Each row is a point on a landscape with many valleys, with its height.
From any point a ball takes the steepest step (drop divided by distance) to one of its 3 nearest points. It stops when none of these is lower. Distance is the straight distance between rows; heights are no part of it.
<88>: [ 10 -12 -11 -13   4  18  13  11  12 -10 -13 -17   6   0  11  16  -4 -32
  -4   1  20   3  -3  -7  17  15 -19   5 -21  32 -27  16  -5  16  -1 -33
 -14]  height 223
<763>: [  6 -20 -40 -21  -4  21  -8  18   1 -18 -34 -19  11  -6  26  -6  -2  -6
  -6  -8  29   2 -20  10   1   4 -15  10  -9  28 -19  48  -1   8  -9 -51
 -24]  height 237
<526>: [ -6  20  16   4  -8 -11 -10 -10  -8 -13  25  -4  -4  21  -7  25  26  17
  15 -18 -23  -5   3 -13  10  -6   1 -18  19 -20  36 -33 -36 -14   2  29
   1]  height 515
<346>: [ 26  14  -2 -16 -14   2  19   6 -26  -6 -20   9  20   6 -20   8 -31 -37
 -12   7  24  13   9 -11 -12   6 -13 -29  -8   4 -32  14  26  35 -15  21
 -11]  height 354
<1206>: [ 15 -16  -3   2 -12  14  -5  14  19 -18 -25 -22   2  18  10  -6  12  -1
   0  18  49  20 -24   2   1  11  14   9   3  33 -62  39  13  -2  -5 -32
 -32]  height 247
<644>: [ -8  -4  15   1  16  13  -2   8  17   9 -15  14 -12  12 -11 -28 -21  16
 -26  -6  10   5   8  10  -9  -2  -1  20  -7  12  16   1 -19  -3  17  13
  24]  height 319
<978>: [ 12   5   0 -13  10  15   0  29  -6 -19 -16  24  11 -14  -8 -16 -24  -2
 -24   9  13   9  23   7 -22 -10 -19  -3  -4  -3 -28  38   3  11 -18  18
   3]  height 325
<1298>: [ -6   8 -33   2  -5 -19   9 -17 -22  -5  18  -4 -13  10  17  49   8   1
  31 -21  -5  -4 -32 -12  22  -3 -16  -2 -18 -13  40   8  -9  -2 -24 -19
   1]  height 293
<1264>: [ 27   0 -21   8   3  17   6  31  10  -7 -35 -11  15  -7   6   5 -21 -13
 -41   9  32   5  -7  -8 -13   9  -9  -2 -25  22 -39  56   6   9 -27 -34
 -12]  height 248
<932>: [ -4 -22 -23  -2   8 -20  -9   5   9 -12  29   8 -21   6  18  31  16   1
  29   2  -7  -9 -40   3  -5  11  -1  -5  -2  -4  12  32 -17  -1 -10   0
 -27]  height 206
<381>: [-11 -27 -29 -10  11  25  -4  36   9  -7 -11   7 -16 -14  12 -16  -5  17
  -9   1   1 -18 -18   8  -5 -10 -11  22 -11  14  10  23 -31  -2 -17   6
  -1]  height 279
<910>: [-15   7 -15   2   5  20 -12  34  23  18  23  -1 -10  -3  18 -15  18   3
 -25 -20  -8 -17 -14  14  13  -7 -10  27   9  12  52 -21 -30 -10  -3 -20
  16]  height 245
<1247>: [ -5  -3  37  -1 -20 -12  18   6   8  -4 -29   3   4   4 -42 -13   1  -3
  25  21  14  -9  38   2 -11  17  29 -13  27  13 -26 -32  13   6  23  35
  14]  height 330
<834>: [  1   8   7 -11  -3   9   6  25   1  -9  -2 -10   5  -3   4   1 -36 -18
 -25 -14  -5   0  22   1 -13  -4 -13   2 -10  -4  11   0 -13   7  -6  33
  16]  height 295
<1136>: [  3  -8 -33 -18   5  -1  -1  19  -3   5 -15  16  10 -22   4 -18 -21   4
 -10  13   4  10  -8  -7 -27 -26 -30  19 -19   5  -8  50  22  17 -17   6
  25]  height 362
<30>: [  4   1  18   6  16   6  -6  -8  16  -6 -23  -4   1   1   3 -35  28  14
  -3  17  -3  -3  -9  12   9  11  27  17  12  16  12 -21  -3  -2  30 -31
  -8]  height 412
<596>: [ 19 -25 -30 -13  22   5 -30  42  -1  -2  -1   1  13  -3  19   1  -7   2
 -23 -13  23 -19 -18  -9 -17 -11  -4  10 -16   4  -8  45  -3  12 -16   5
  -6]  height 296
<918>: [-27  -9 -19  -2  15  11 -25   7  16  27  12   5 -20 -24   6 -29   2  24
 -13 -18 -19 -22 -12  20   8 -22  -7  37  32 -19  24  -3 -24 -14  -7  18
  54]  height 298
<657>: [ -6 -30 -46   1   1   0 -35  15 -27  19  20 -28 -16 -20  50  28 -37   2
  31  -7  29 -10 -28 -10 -13  13 -37  14   1  -1  16  27  -4  10 -27 -20
  20]  height 442
<825>: [-15  -7  20  10  -3  -8  -9 -21   5  15   1  -1   3  -7 -25 -28  15  18
  11  53   4  -8  16 -10 -17  10  20  -3  24 -19 -32 -16  21   4  33  23
   3]  height 271
<659>: [-14 -15  11  21 -10 -11 -29 -12  31  12  10  20 -17   6   2   3  33  24
  -6  -2 -15 -31   5  18  -6   0  13  -7  21 -20  11 -19 -13 -14  14  21
 -31]  height 449
<231>: [  9 -19 -42 -10  21  -7 -14  15   7  11  13  -1  -2 -13  23   2 -40 -30
 -10 -12  13  -7 -16 -20 -32 -22 -37  15 -20 -12  29  21  14  -8 -30   5
  28]  height 411
<1328>: [  9  11 -35 -18 -21   4  29   7 -31  11  14  16  22 -18  13  -2 -39 -28
 -13  -5  13   5  -6 -10   5  -1 -50   0 -32  -5  16  -7  16  38 -25  -6
  14]  height 320
<858>: [ 17 -14 -24   6  -8  13  33  16 -19 -14 -42  18  19  -5  -9 -16   1 -22
 -17  10  21  -1   0   8   1  11   7   3 -23  22 -15   5  30   4 -12 -34
  -6]  height 359
<637>: [-19   5  38  -2  14 -26 -17 -71  32  20   2 -15 -23 -10 -29  -9  10  28
  40 -24 -40  10  28   4  14 -11   5 -13  51 -18 -16 -54   1  -8  25  35
  48]  height 370
<1276>: [ 12  -4  28   1 -14  -4  -4 -10   6  -3 -23  13  14  -1 -43 -21   5   1
 -14  39   0 -12   8  16 -21  17  23 -14  24   0 -41   1  31  21  22  39
  -5]  height 313
<597>: [ 11  18 -24  -2   7 -10  -2 -19 -19 -11  33 -26 -11   8  31  21  13  -7
  29 -37 -31  -5   5 -16  20 -21 -35   7 -10  -8  55 -10 -12 -25 -22   3
  36]  height 335
<156>: [ 10 -12  -8   3  16  16   4  33  18   4 -36  -7   3  11   1 -31   9  11
 -30  23  16   2   1  13   2  -1  14   1  -3  15 -34  16  -1   5 -10  -9
 -12]  height 414
<726>: [  2 -17 -16  15   8   6 -16  11  10   0 -11  18  -9 -35  -6 -26   8  17
 -10   4   0 -11  -4  21  -9  -5  -9  14   9 -11  16   8   9 -14   4  37
   7]  height 314
<593>: [-16 -30 -48  -4  11  11 -37  37  17  36   4 -11 -30  -7   0 -11 -16  17
 -28  -6   4 -17 -15  -1 -15  -8 -10  47  12  -6  27  13 -17  -9 -15   0
  28]  height 334
<368>: [  9  15  -6 -11 -19  23  25  34  -8   2   0  14  14   3   3 -10 -34  -8
 -26   5  30  12  15   0  -3  -2  -9 -11  -9   9 -19  12  18  18  -7  -7
  -4]  height 299
<707>: [ 13  11 -19 -16  -3   5  23  -1 -39  -4  28 -13  14   1  35  39   3 -32
  22 -12 -12   2 -11 -22  13  20 -24   1 -29   2  28  25   2  17  -8 -43
  13]  height 283
<1021>: [  1   7 -31  -9   0  -9  -2 -26 -39  -3  16  -5  -2  -5  10  20  -1 -11
   8 -12  -1   5 -17   4 -17   2 -31   4 -23 -14  26   1 -14 -10 -12  37
 -11]  height 286
<1219>: [-18  -1   8  -1  11 -10   4 -34  19   3  -4   9 -10   4 -21  -7   1  -5
  16 -13 -39   4   9  -8 -10   7 -16 -14  21 -31   9 -18 -11  -8  16  51
  26]  height 328
<1030>: [  9 -15   6  18  -5 -22 -12  -5   2 -23  15  -2   8  17   0  28  18  14
  18   8  -2  11 -10 -23  10  23  34 -20  -3   8 -21   4 -20  19  13 -46
 -44]  height 407
<532>: [-23  -3  28  11  21  27   5  29  47   8 -13 -15  -5  -8   8 -32  28   1
 -40   5  25  -6  31   8   6 -10  20  31   7  28 -10 -10  -8   4  -3   4
   2]  height 425
<343>: [-21 -21 -24  15   2  -8 -22  13  -5   8  15   5 -22   0   5   7 -17  -5
  -6  -1 -16  -5 -15   3 -20 -22 -29  31  -3 -19  52  15 -27 -16 -16  10
  21]  height 368
<1165>: [ 18  23  23   2   0  -6   3 -38 -17  -1   9   9 -15 -10  -7 -18  20   8
  11 -19 -25  -4  -7  -1  24 -16  15   0  25  13  12 -27  -3 -14  33 -43
  37]  height 324
<674>: [  7  13  -6 -12  -8  12  26 -10   5 -15  18 -24  33  11  21  44 -18 -46
   0  -1   0   9 -12 -15  11  18   0 -13 -50  19 -33  10  14  24 -17 -31
  -8]  height 222
<891>: [-19  26  25  -4   6 -11  13 -48  33  31   7  11  -8  23 -41   3  23  20
  25  -5 -26 -23  42   0  18  -2  19  -6  38 -24  22 -37 -24  -6  24  24
  37]  height 307
<1064>: [ -9   3 -37  -8   0  14  25  12 -10   3   4 -17  25  -6  16  35 -44 -37
  -6 -12  34 -12 -11 -15   3   5 -24 -14 -38  17 -19  25  31  33 -16 -50
 -16]  height 249
<690>: [ -6 -14   3  11   7   8 -26  28  25  14 -25  18   6  -4   7 -42 -10  10
 -59  14  11 -19  31  14   3  -9   5  13  29   2  -1  12  -8 -17  -3  10
  16]  height 337
<1205>: [  8  18 -23  -9   2  -8  13 -13 -11 -20  34   2   0  15  14  25 -27  -8
  14  -8  -8 -26 -21 -49   4   1 -16  -3 -25 -27  49   1   3   2 -30  18
  15]  height 256
<960>: [  0   4   8  -3 -14 -12  21   0 -10 -17 -33  13   8  10  -9  12 -18 -20
   6  31   9  13  20   2   0  17  -3 -31 -39  32 -55  20  33  10 -14 -57
 -38]  height 450
<287>: [  7  18  -9 -14 -14 -21   8  -5 -25 -16  -5  13   7   9  -7  27 -19 -24
  18  15   7  25   7   4   9  -1   4 -12 -30  11 -26 -21  17  10  13   0
 -25]  height 367
<1335>: [ 11 -15 -29  -1  17  -8   2   1  -1  14   0 -26   3   2  13  46 -11  -8
   4  -5  16  -2 -30 -11  10   7  -8 -18 -16   8 -14  57   4  31 -26 -35
 -20]  height 221
<883>: [ 13   5 -13  -5  -9 -15   8 -11   1 -11  23   3   1  16  10  17 -11  10
  12  -2  -8  -9 -17 -15 -12  14  -3 -27 -10 -10  -5   4  -6   5  14   6
 -15]  height 284
<571>: [  5   2   9   4 -28  24  16  13 -21 -31 -31   7   2   6  -8  -8 -11 -25
 -28  31  26  16  19  20  29  -2   6  -7 -14  42 -30 -12  23 -11   3 -34
  -9]  height 351
<1259>: [ -9  23  -5  25  13 -23 -20 -31   0  -4  32  -6 -15  23  11  44   7   7
  22 -33 -29  -5   8   7  23 -14  -8 -15   5 -22  36 -27 -39 -50  -8  16
  17]  height 429
<112>: [-16 -17  -6  24   2 -29  -5  11  17   4  28   9 -15   9   2  30  18   8
  -4  -9  -5 -17  -6   1  -5   8   0 -12   7 -21  22   4 -32 -15 -10  27
 -12]  height 246
<1065>: [  3  -2   7  -1 -37 -16  23 -36 -23 -19   7   0   3  13 -10  17  18   8
  29  -3 -36  25   4   7  -6   0 -22  -6 -23 -31   0 -21  11   9  11  24
  -9]  height 373
<201>: [ -6   1  29  22  -4  20   1 -11  -5   9 -30  -5  -8  -9 -26 -31  13  17
   3  33   7  17  17  23  11 -12  18  10  21  21 -27 -37  10  -6  45 -17
   1]  height 379
<120>: [ 11 -11 -16  16   6 -15 -23   1  12  -3  43  -9  -1  10  17  49  13  -7
  14 -24   6 -11 -26  -6  -6   2 -13 -15  -5 -25  13  42   3 -10 -33  27
  -4]  height 136
<538>: [ 16  -7  10   7 -20   5   5  -9 -39 -20 -16  12   9  10  -7 -13  12  -6
  10  27  12  20  -5   9   7  -4  14  -9 -10  16 -20 -18   0   9   9 -31
  -8]  height 326
<42>: [ 13  -2  67  13  -5  -7 -19 -23 -22   5   4 -31  -6 -12 -33  -9  -7  -9
  15  53 -14  19  46  -6  -1 -13  27  17  32  10 -20 -29  -1   4  51 -26
   8]  height 393
<1235>: [-11  10  -5   4  13   8   1  -4  -5 -11   1  -2  -3  11   3 -15   1  10
   6 -33 -23  -9   2  -1  26   0  -3  23  10  -7  43 -12 -30  -7   4  -8
  17]  height 180
<1213>: [ -6 -16 -12 -11   2   6  10   3 -27 -17  -5  22   6   3   3 -19  -8  -5
  -4   8  11  14 -26   0  -1   1  -3  -4 -26   9  -9  25  27   2 -21 -28
 -27]  height 369
<882>: [ -4 -11 -49 -14  -6  -5   5   5 -12  17 -11  -9  14  -7  13  23 -14 -13
  -7   5  14  -9 -24  14 -14  -2 -29  16 -25  -4  23  42  22  16 -42 -26
   0]  height 250
<386>: [ 35 -24  16  -8   4 -16   3   9 -24 -30 -17  17   9  12 -18  -3  -2  20
 -10  40  14  14   2  -9 -22  14  29 -30  -5  -4 -41  32  26  10   6  13
 -22]  height 446
<1028>: [ -9  16  23   0   7 -17  -7 -33  20  13   1  13 -18   3 -27  -4  21  28
  10  -8 -25 -14   0  -2  12  -6  25   4  26  -8  18 -41 -11   0  30   4
  15]  height 240
<811>: [ -6 -26 -20   2  17  17   1  16   6  13 -11   6   3 -27   1 -22  -6  18
 -14  -8  -1  -4   8  12 -16 -11 -18  27   3 -20  13   8  11  -5  -4  12
  26]  height 297
<723>: [ -9  -2  45 -12 -10 -14  -1 -18   0   4 -20  -5  -2  -7 -30 -22   0  -9
  25   7  15  23  33  13  11   6  19   4  13   7 -23 -50   6  14  45 -12
  12]  height 356
<312>: [ -4 -16 -27  21  11   0 -11   5 -20 -15   3  13 -16 -11  20  -7  15   1
  -7   3   0   7 -11   7 -37 -23 -16   9  -7 -19  31   9   2 -22 -16  16
 -16]  height 341
<1176>: [ -8  22  15  12 -11  15  18  29   3  -6  -6  -6   2  12   4  11 -10 -41
   8 -24  16  21  21  -9  28  -1  13   8 -36  46  -7 -11  -6  -4   4 -40
  -1]  height 261
<66>: [  7 -13   4  17 -14  14  -3  24   5  -4  12  -6  17   1   3 -10 -22 -15
 -12  -3  22  -1  13 -17   0   5   0  -7 -12  20 -21  16  -4   0  -9   2
 -26]  height 258
<71>: [  1  16  19   3  14  27  11  29   1  -2 -26 -13   5   9  -6 -31 -19   1
 -28   8   6  29  34   6  20   1  -3   8  12  26  -5 -36  -1   8  25   3
  12]  height 340
<425>: [-20  27  17  -5  14  -6 -15 -39  32  24  20 -13 -18  -2   5  12  30  22
  20 -27 -45 -23  18  20  25  -7  12   1  43  -7  26 -52 -30 -25   4   2
  22]  height 383
<686>: [  5  18  12  -6 -11   5   9  -2 -16 -21  14  -2   9  12   6  22   2   0
  41 -15   0  11 -25  -5  16  15   4  -3 -17  21   5 -12 -25   1   8 -31
 -10]  height 372
<1167>: [ 17  -5 -22 -17   9 -10   5  23  -8  -4  11   7  19   8  15  29 -13 -17
 -20 -11   6 -10 -30   1  -2  21 -31 -22 -36  -8  -7  42  -7  28 -29   8
  -6]  height 257
<1336>: [ -8  -7  -4  14  -2 -33  -1  -5 -32 -21   1  11 -11 -11  16  19  20  -6
  25   3  -9   7 -24  -1 -19  -9 -18 -23 -21  -9  13  -2   4  -6 -13  30
 -16]  height 321
<83>: [  2   9   1   0   6   1   0  16  -1  -3  15  -4  -5   4  -5   3   0  -7
   1 -25 -22 -12   5  -5  -1  -2 -16   0 -16 -10  30  -8 -12  -4 -21  20
  20]  height 254
<1008>: [  6  37  22  17  10 -28 -21 -40  19  13  25   3 -12   9   5  13  30  26
  18 -42 -33   4  17  -2  26 -16   6   1  28  -9  43 -39 -28 -44  17   3
  46]  height 510
<1296>: [  7 -18 -12   3 -16 -15  12  14  -5  -1 -17  10  -2  -6 -12 -17  10  17
   9   1  -4  -1 -11  -1 -32   1  -6 -17   7 -15 -28  21  12   8  -4  31
 -15]  height 378
<44>: [-10  19 -30 -11  -5 -12  -3 -12 -36 -10  31 -17  12  -1  20  36 -38 -27
   5 -10  11  -3   1 -14   7 -11 -36  -2 -31 -26  47  16  20   8 -21  14
  31]  height 201
<666>: [  9   0  -1  -3  -1  15  12  19   6   6 -34  10   1   2 -17 -37   4  14
 -27  20  13   5  -3  38 -18  -3  13  16   8  -3 -22   1  10  -3  -1  -6
 -19]  height 408
<443>: [  4   9  40   1   5   9 -12  -2   5  -1   5  -8  -9  12 -16   2  29 -18
   1   2  -3 -10  21 -10  20  -6  28 -13  14  16   6 -25   0 -15  26  -6
  -1]  height 431
<434>: [-12   2   3 -12  -8 -13  11  14  -3 -10 -26  17  14  10 -25 -35 -13  -9
   5 -15   4  20  24   6 -19   6   3 -11   7  -5 -14 -23  10  11  27  26
 -16]  height 289
<1196>: [ 17 -11  36   2 -14 -14 -17  -9   4  -3   1  14  15  -1 -16  -6  -9  11
 -22  22 -11 -21   5 -10 -21   5  18 -16  16 -11 -34  -3   0  16 -10  22
 -19]  height 342
<400>: [  6  14 -28  -1   2  -5  17 -16 -28  10  13   2   8 -14   7  22 -21 -19
   1  13  -5   3 -16 -24 -14  -9 -45 -12 -22 -16   1  28  28  12 -26  12
  -7]  height 267
<738>: [-18   5   8 -14  11   8  11 -10   9  20   2   8   0  -9  -6 -20   5  23
   3 -23 -13  12   5  26  11  -7  20  30  27   5  23 -20 -31   3  12 -17
  19]  height 116
<616>: [ -9  28   6 -10 -24 -12   1 -45 -16  -9  29 -15  -3  21  16  27   2 -14
  30 -20 -32  18   1 -20   6  -2 -27 -10  -8 -37  22  -2  -4 -12  -2  45
  -1]  height 332
<663>: [-15  -4 -28   7   6 -23  -4  11 -31 -12  28  13  -7   0  -5  13 -11 -24
  14 -15  -3  12   1  -4 -24 -18 -32  -6 -12 -36   2  31   1 -14  -2  61
   3]  height 231
<1189>: [ -8  15  24   1 -11 -10 -16  -8  26 -10   6   2   3   9 -16  -7   7   2
   6 -38 -25  -8  10 -14 -14  11  11   2  18 -19   2 -35 -12 -10  24  29
  -3]  height 282
<157>: [  6   1  35  -5 -13  19  12  10 -19 -25  19   4  10  15   1 -13 -11 -11
   6  -5   0   4  -6  -7   2   0  13 -18  -4   1 -10 -27   1  -3  19   2
  -4]  height 375
<816>: [-22   1   2  11   5   0  -7 -17  23  24  24  -1 -38 -23 -22  -4  14  38
   6 -15  -9  -8  19   6  -2  -8 -13  11  31 -19  10 -30 -24 -33  -7  47
   8]  height 666
<618>: [-22 -20 -12  20  -3  -6  -9 -10  12  19  -8  21 -18 -14 -28 -32  21  33
   2   4 -12   8 -13  19  18  -3  13   2  20 -20  16   0  -1 -11  -3  35
 -11]  height 345
<334>: [ -3   8  39   9  11  -6 -11  -7  15  19  33 -11  -5   6   3   7  35  26
  19  23 -37 -11  10 -13   8  -8  37  -9   8  -2   2 -32  -8   1  30 -18
   5]  height 390
<1217>: [ 29 -15   2 -17  -3  -1  12   9  -5 -12  -7  24  12  -3   1   5 -23 -18
 -17  17  16   8  -1 -14 -11   6   5 -24 -17   4 -39  19  28  23 -23  18
 -35]  height 403
<621>: [  4   0  -5 -13  10   6  26  -6   2   7  10 -11  22   5  -2  36 -14 -29
  10  -6  18   8 -16  -8   1  36  -2 -19 -18   6 -37  27  22  17 -18 -36
 -26]  height 202
<575>: [ 25  -6  -3  -9 -20  -4  24 -12 -17 -24  -9   4  13  13  -6  26 -27 -19
   0  19  13  -1  -9  -4 -10   4  10  -7 -32  -1 -44  16  36  24 -36 -17
 -34]  height 430
<896>: [ -6 -13 -52 -12   2  18  18   7 -24  -4 -11  -3  15 -11  26   3   5  -2
  24   4  15   6 -43  12  -4   1 -15  10  -6   6  21  38  16   2 -24 -41
   2]  height 259
<320>: [-28  -1   3   2   1   5 -15 -17  39  43  12   6 -18 -10 -16  -6  44  33
  -2  -7 -20 -35  32  18  -2  -1   6 -10  31 -22  27 -20  -9 -20   0  43
   3]  height 599
<1273>: [ 15  -1  37  14 -10  15  17   5  14 -19 -37 -10   5   3  -6 -37  -5  -1
 -19  36  21  21  29  18  -9   0  29  11  -5  33 -38  -8  18 -10  30   0
 -17]  height 397
<384>: [-21   1   4  -8  13   3   2 -18  25  21 -15   8  -8 -18 -17 -14  12  16
  13 -29 -21  -5  19  -2  10  -9  17   9  54 -18  10 -36 -14 -13  17  20
  31]  height 167
<957>: [  8   4  18  20   1   6   7   6  10 -15  14  -4   5   9  -9   4   1   1
   9   8   8   0 -21  -7  -4  15  18  -8  -6  15 -20  -1   0   2  13 -35
 -33]  height 317
<1016>: [ 27 -18  24  -1 -17   5  22  -3  -2 -17 -11 -12   8  16 -11  -2  10  -4
  -4  50  30   7  -1  23 -19   6  18 -20  -2  28 -43  13  32  19   8 -35
 -38]  height 278
<914>: [-12   2  35  -6  -7  -2  -2  10  11  -2 -11   0   5   3 -24 -25  -4   9
   1 -32  -8   6  28 -15   9  -9  -3  -4  22  -1 -10 -22  -6  -3  14  22
  10]  height 252
<364>: [  1  29   6 -10 -15  -2  -7 -57 -28  -8  10   9 -11 -13  -8 -11  12   2
  19 -21 -40   6 -12   8   5 -16 -11 -12 -12  13  25 -30 -15 -18  11   3
  15]  height 386
<205>: [ -3 -18  35  17  -5  18 -23  16  43  17 -12 -32  -9  -1   6  -7  45  -2
 -27  29  -1   0   2   1   3  24  43   1  24  34 -22  -3 -10  15  22 -19
 -18]  height 433
<846>: [-19 -17 -41   0  31 -13 -28   5 -13   1  45  -8 -15  -5  29  50  -9 -32
   9 -18   1   8 -10 -19   2 -12 -32  -3 -29 -40   8  34  12 -30 -44  42
  -7]  height 174
<1270>: [ -6 -17 -23 -16  -1  19  -8  22  26  19 -21 -25  -5   2  32   2   6  25
  -8  -4  19  -8 -20  24  21  -4  13  37   8   2  14  15 -23  -7  -4 -29
  10]  height 270
<844>: [ 22   7   9 -13  -5 -25  11  -5 -15  -2  11  11  16  24   0  17 -16  -7
  10   3 -10   5  -2 -21  -4  21   0 -28 -24  -7  -7   1   6  21  -7  42
 -30]  height 329
<1274>: [ 11  23  -1  -2   4   4  13  20 -27  -9 -18   7  15   3   1  -1 -24  -9
 -13  -2  14  -3   2 -18  -2  -4  -8  17 -26  11  24  -4   0  -8  -1 -28
  27]  height 280
<919>: [-30  -2  17  24   9   1 -12 -32  25  21  13  -1 -19  -2  10  11  55  36
   0  -1 -21 -14  -2  27   4   4  20   0  45 -19  20  -7 -23 -24   9  -4
   6]  height 509
<93>: [-33  12  21 -10  11   6 -28 -11  16  14   6  10 -25   9  -9 -12  10  15
 -33 -28 -26 -25  18   5   5   0   4   4  15 -16  34 -18 -44 -40   4  20
  18]  height 693
<752>: [-17 -20  26  29  -9  17   0  -1  -3   2 -20   6   4 -19   3 -37  16  20
 -19  31  23 -10  -6  10   4   2  27   0  14  10 -14 -15   8  11  15   3
  -6]  height 394
<33>: [-16  -8   0  23  12   7 -15   3  21  -2   6  -1   0  -3   5   5   9  19
  12 -16   3  -2 -15   4  23  27  18  -3   4   3  -4 -15  -6 -19  14 -19
  -7]  height 377
<448>: [-19  -1  25   7  -4  -1 -15 -14  35  31  -3  10  -6  -4 -25 -30  13  20
   5   1 -13   0  27  -1  -3   6   8 -19  48   6 -14 -23  -4   8  25  33
  -1]  height 218
<1277>: [ 35  18   6   3  -1  12   9  38  10  -6 -39  16   8 -18  12 -45 -16   0
 -51  27  41   7  31  17  -3 -15  -6  -8  -8   4 -48  51   5   0 -11  -3
 -13]  height 347
<943>: [-11   6 -49  -2   3   1  20  -7  -3  18  26 -25  12 -11  30  34 -31 -17
   4  -7 -12  -8 -27 -19  10  23 -23   1 -27   7  39  17 -12   9 -18 -45
  14]  height 306
<962>: [ 11  10 -17 -23  -7  13  26   2  -9 -14   3  11  23  -4  22  31 -24 -18
  -2 -19  17  13  -6  -5  18  13  -9  -5 -38  12   2  22   4  19 -17 -17
 -19]  height 253
<615>: [ -8  15 -22 -15   1  13 -11  11  -6  -9  24 -10  -4   4   8   0 -36  -7
  -3 -29 -13  -7  -1 -22  12 -12  -3  28 -16  -7  49  -6  -8 -17 -24 -12
  34]  height 244
<101>: [ -8 -28  16  -8  18  11 -14  20  32  10  -2   8  13  -5   0  -5  21  17
 -32  -3 -15 -14  11   7  -3   5  25   1  24   0   5 -16 -23  -9   4  23
  -8]  height 376
<668>: [  6  -4  25   7   4  24  -2  28  21   6 -24 -27  -9   7  -1 -11  19   4
 -25  20  38  21  12  10  10  -2  27  23  34  32  -9 -14   7  -6  17 -15
 -16]  height 416
<372>: [ 32  -2 -36   7  -1  11  11  36  -5   3 -24  -3  10 -12  21  -7 -11 -18
 -30  19  46   7  -7  18 -24  -3  -9   3 -19 -13 -20  53  34  13 -24 -32
 -10]  height 260
<689>: [  1  13  21  10  23 -29 -21 -40 -21   8  17   2 -30  -4  -1  -9  34  26
  37   3 -28   8 -26  16  17   6  19   3  23   0   8 -24  -6 -24  12  14
  11]  height 327
<1261>: [ 20  11 -10 -11  -3  -8  22  11 -25  -7 -25  35   8  -4 -10 -28 -29  -9
 -22  16  15  -2  10   9  -4 -12  -3  -3 -14  -3  -7   3  15  11  -2   8
   3]  height 333
<814>: [ 14  22  22   3  -2 -29  -2 -23 -39  -1  22  -2  -2  22  11  27  29   1
  38 -20 -35   5 -18 -23   3  -2  13   5  -6 -15  31 -23   4 -14  12 -21
   0]  height 603
<574>: [ -1  22  68 -10  16  -9 -10 -23  24  22  -2 -18  -3   0 -37  -9   3 -14
  52  37   4  13  48 -17  10   2  21   7  55  -4 -37 -52  20   9  43  13
  21]  height 387
<1198>: [-11   2   4   8   1   0   0 -25  -5   5  -4   8 -16 -20  -8  -7  30  24
  18  -2 -16   0  -9   0 -14 -16  -3   7  12 -15  12  -3  15 -24  14  20
  11]  height 352
<941>: [ 15  20  40 -16 -22 -24   6 -36 -16 -30 -18 -16 -11  12  -8  -8  -7  -8
  32  27 -21  21  29  -4   5   5  27 -10   8  -1 -32 -40  15  16  34  -3
  -1]  height 415
<876>: [-11  -3  34  23 -10   4  -3  -4  18  17   1   5   1  -8  -9 -33  29  19
  -8  33   0 -10  -7  22 -12  -4  49  -4  29  15  -9 -27  -9   7  23  11
 -16]  height 410
<122>: [ -1   8   0  13   3   7 -11  28   4   4   1   2   6   9   2  -5  -7  10
 -25 -16  -6  -2 -17  -2 -10  -4   7   8  -3   9   7  17   4  -1  -8 -21
  -4]  height 294
<1297>: [ 10   1 -43 -29 -10   6  19  12  -7  13  -2 -20  24 -12  20  24 -15 -10
  -3 -15  22  -4 -39 -12   8   1 -24   6 -18  12  -7  51  23  32 -15 -40
 -16]  height 235

For each start below, name the point where the ball stops.
<1196>: <738>
<42>: <738>
<616>: <120>
<1336>: <120>
<574>: <738>
<71>: <738>
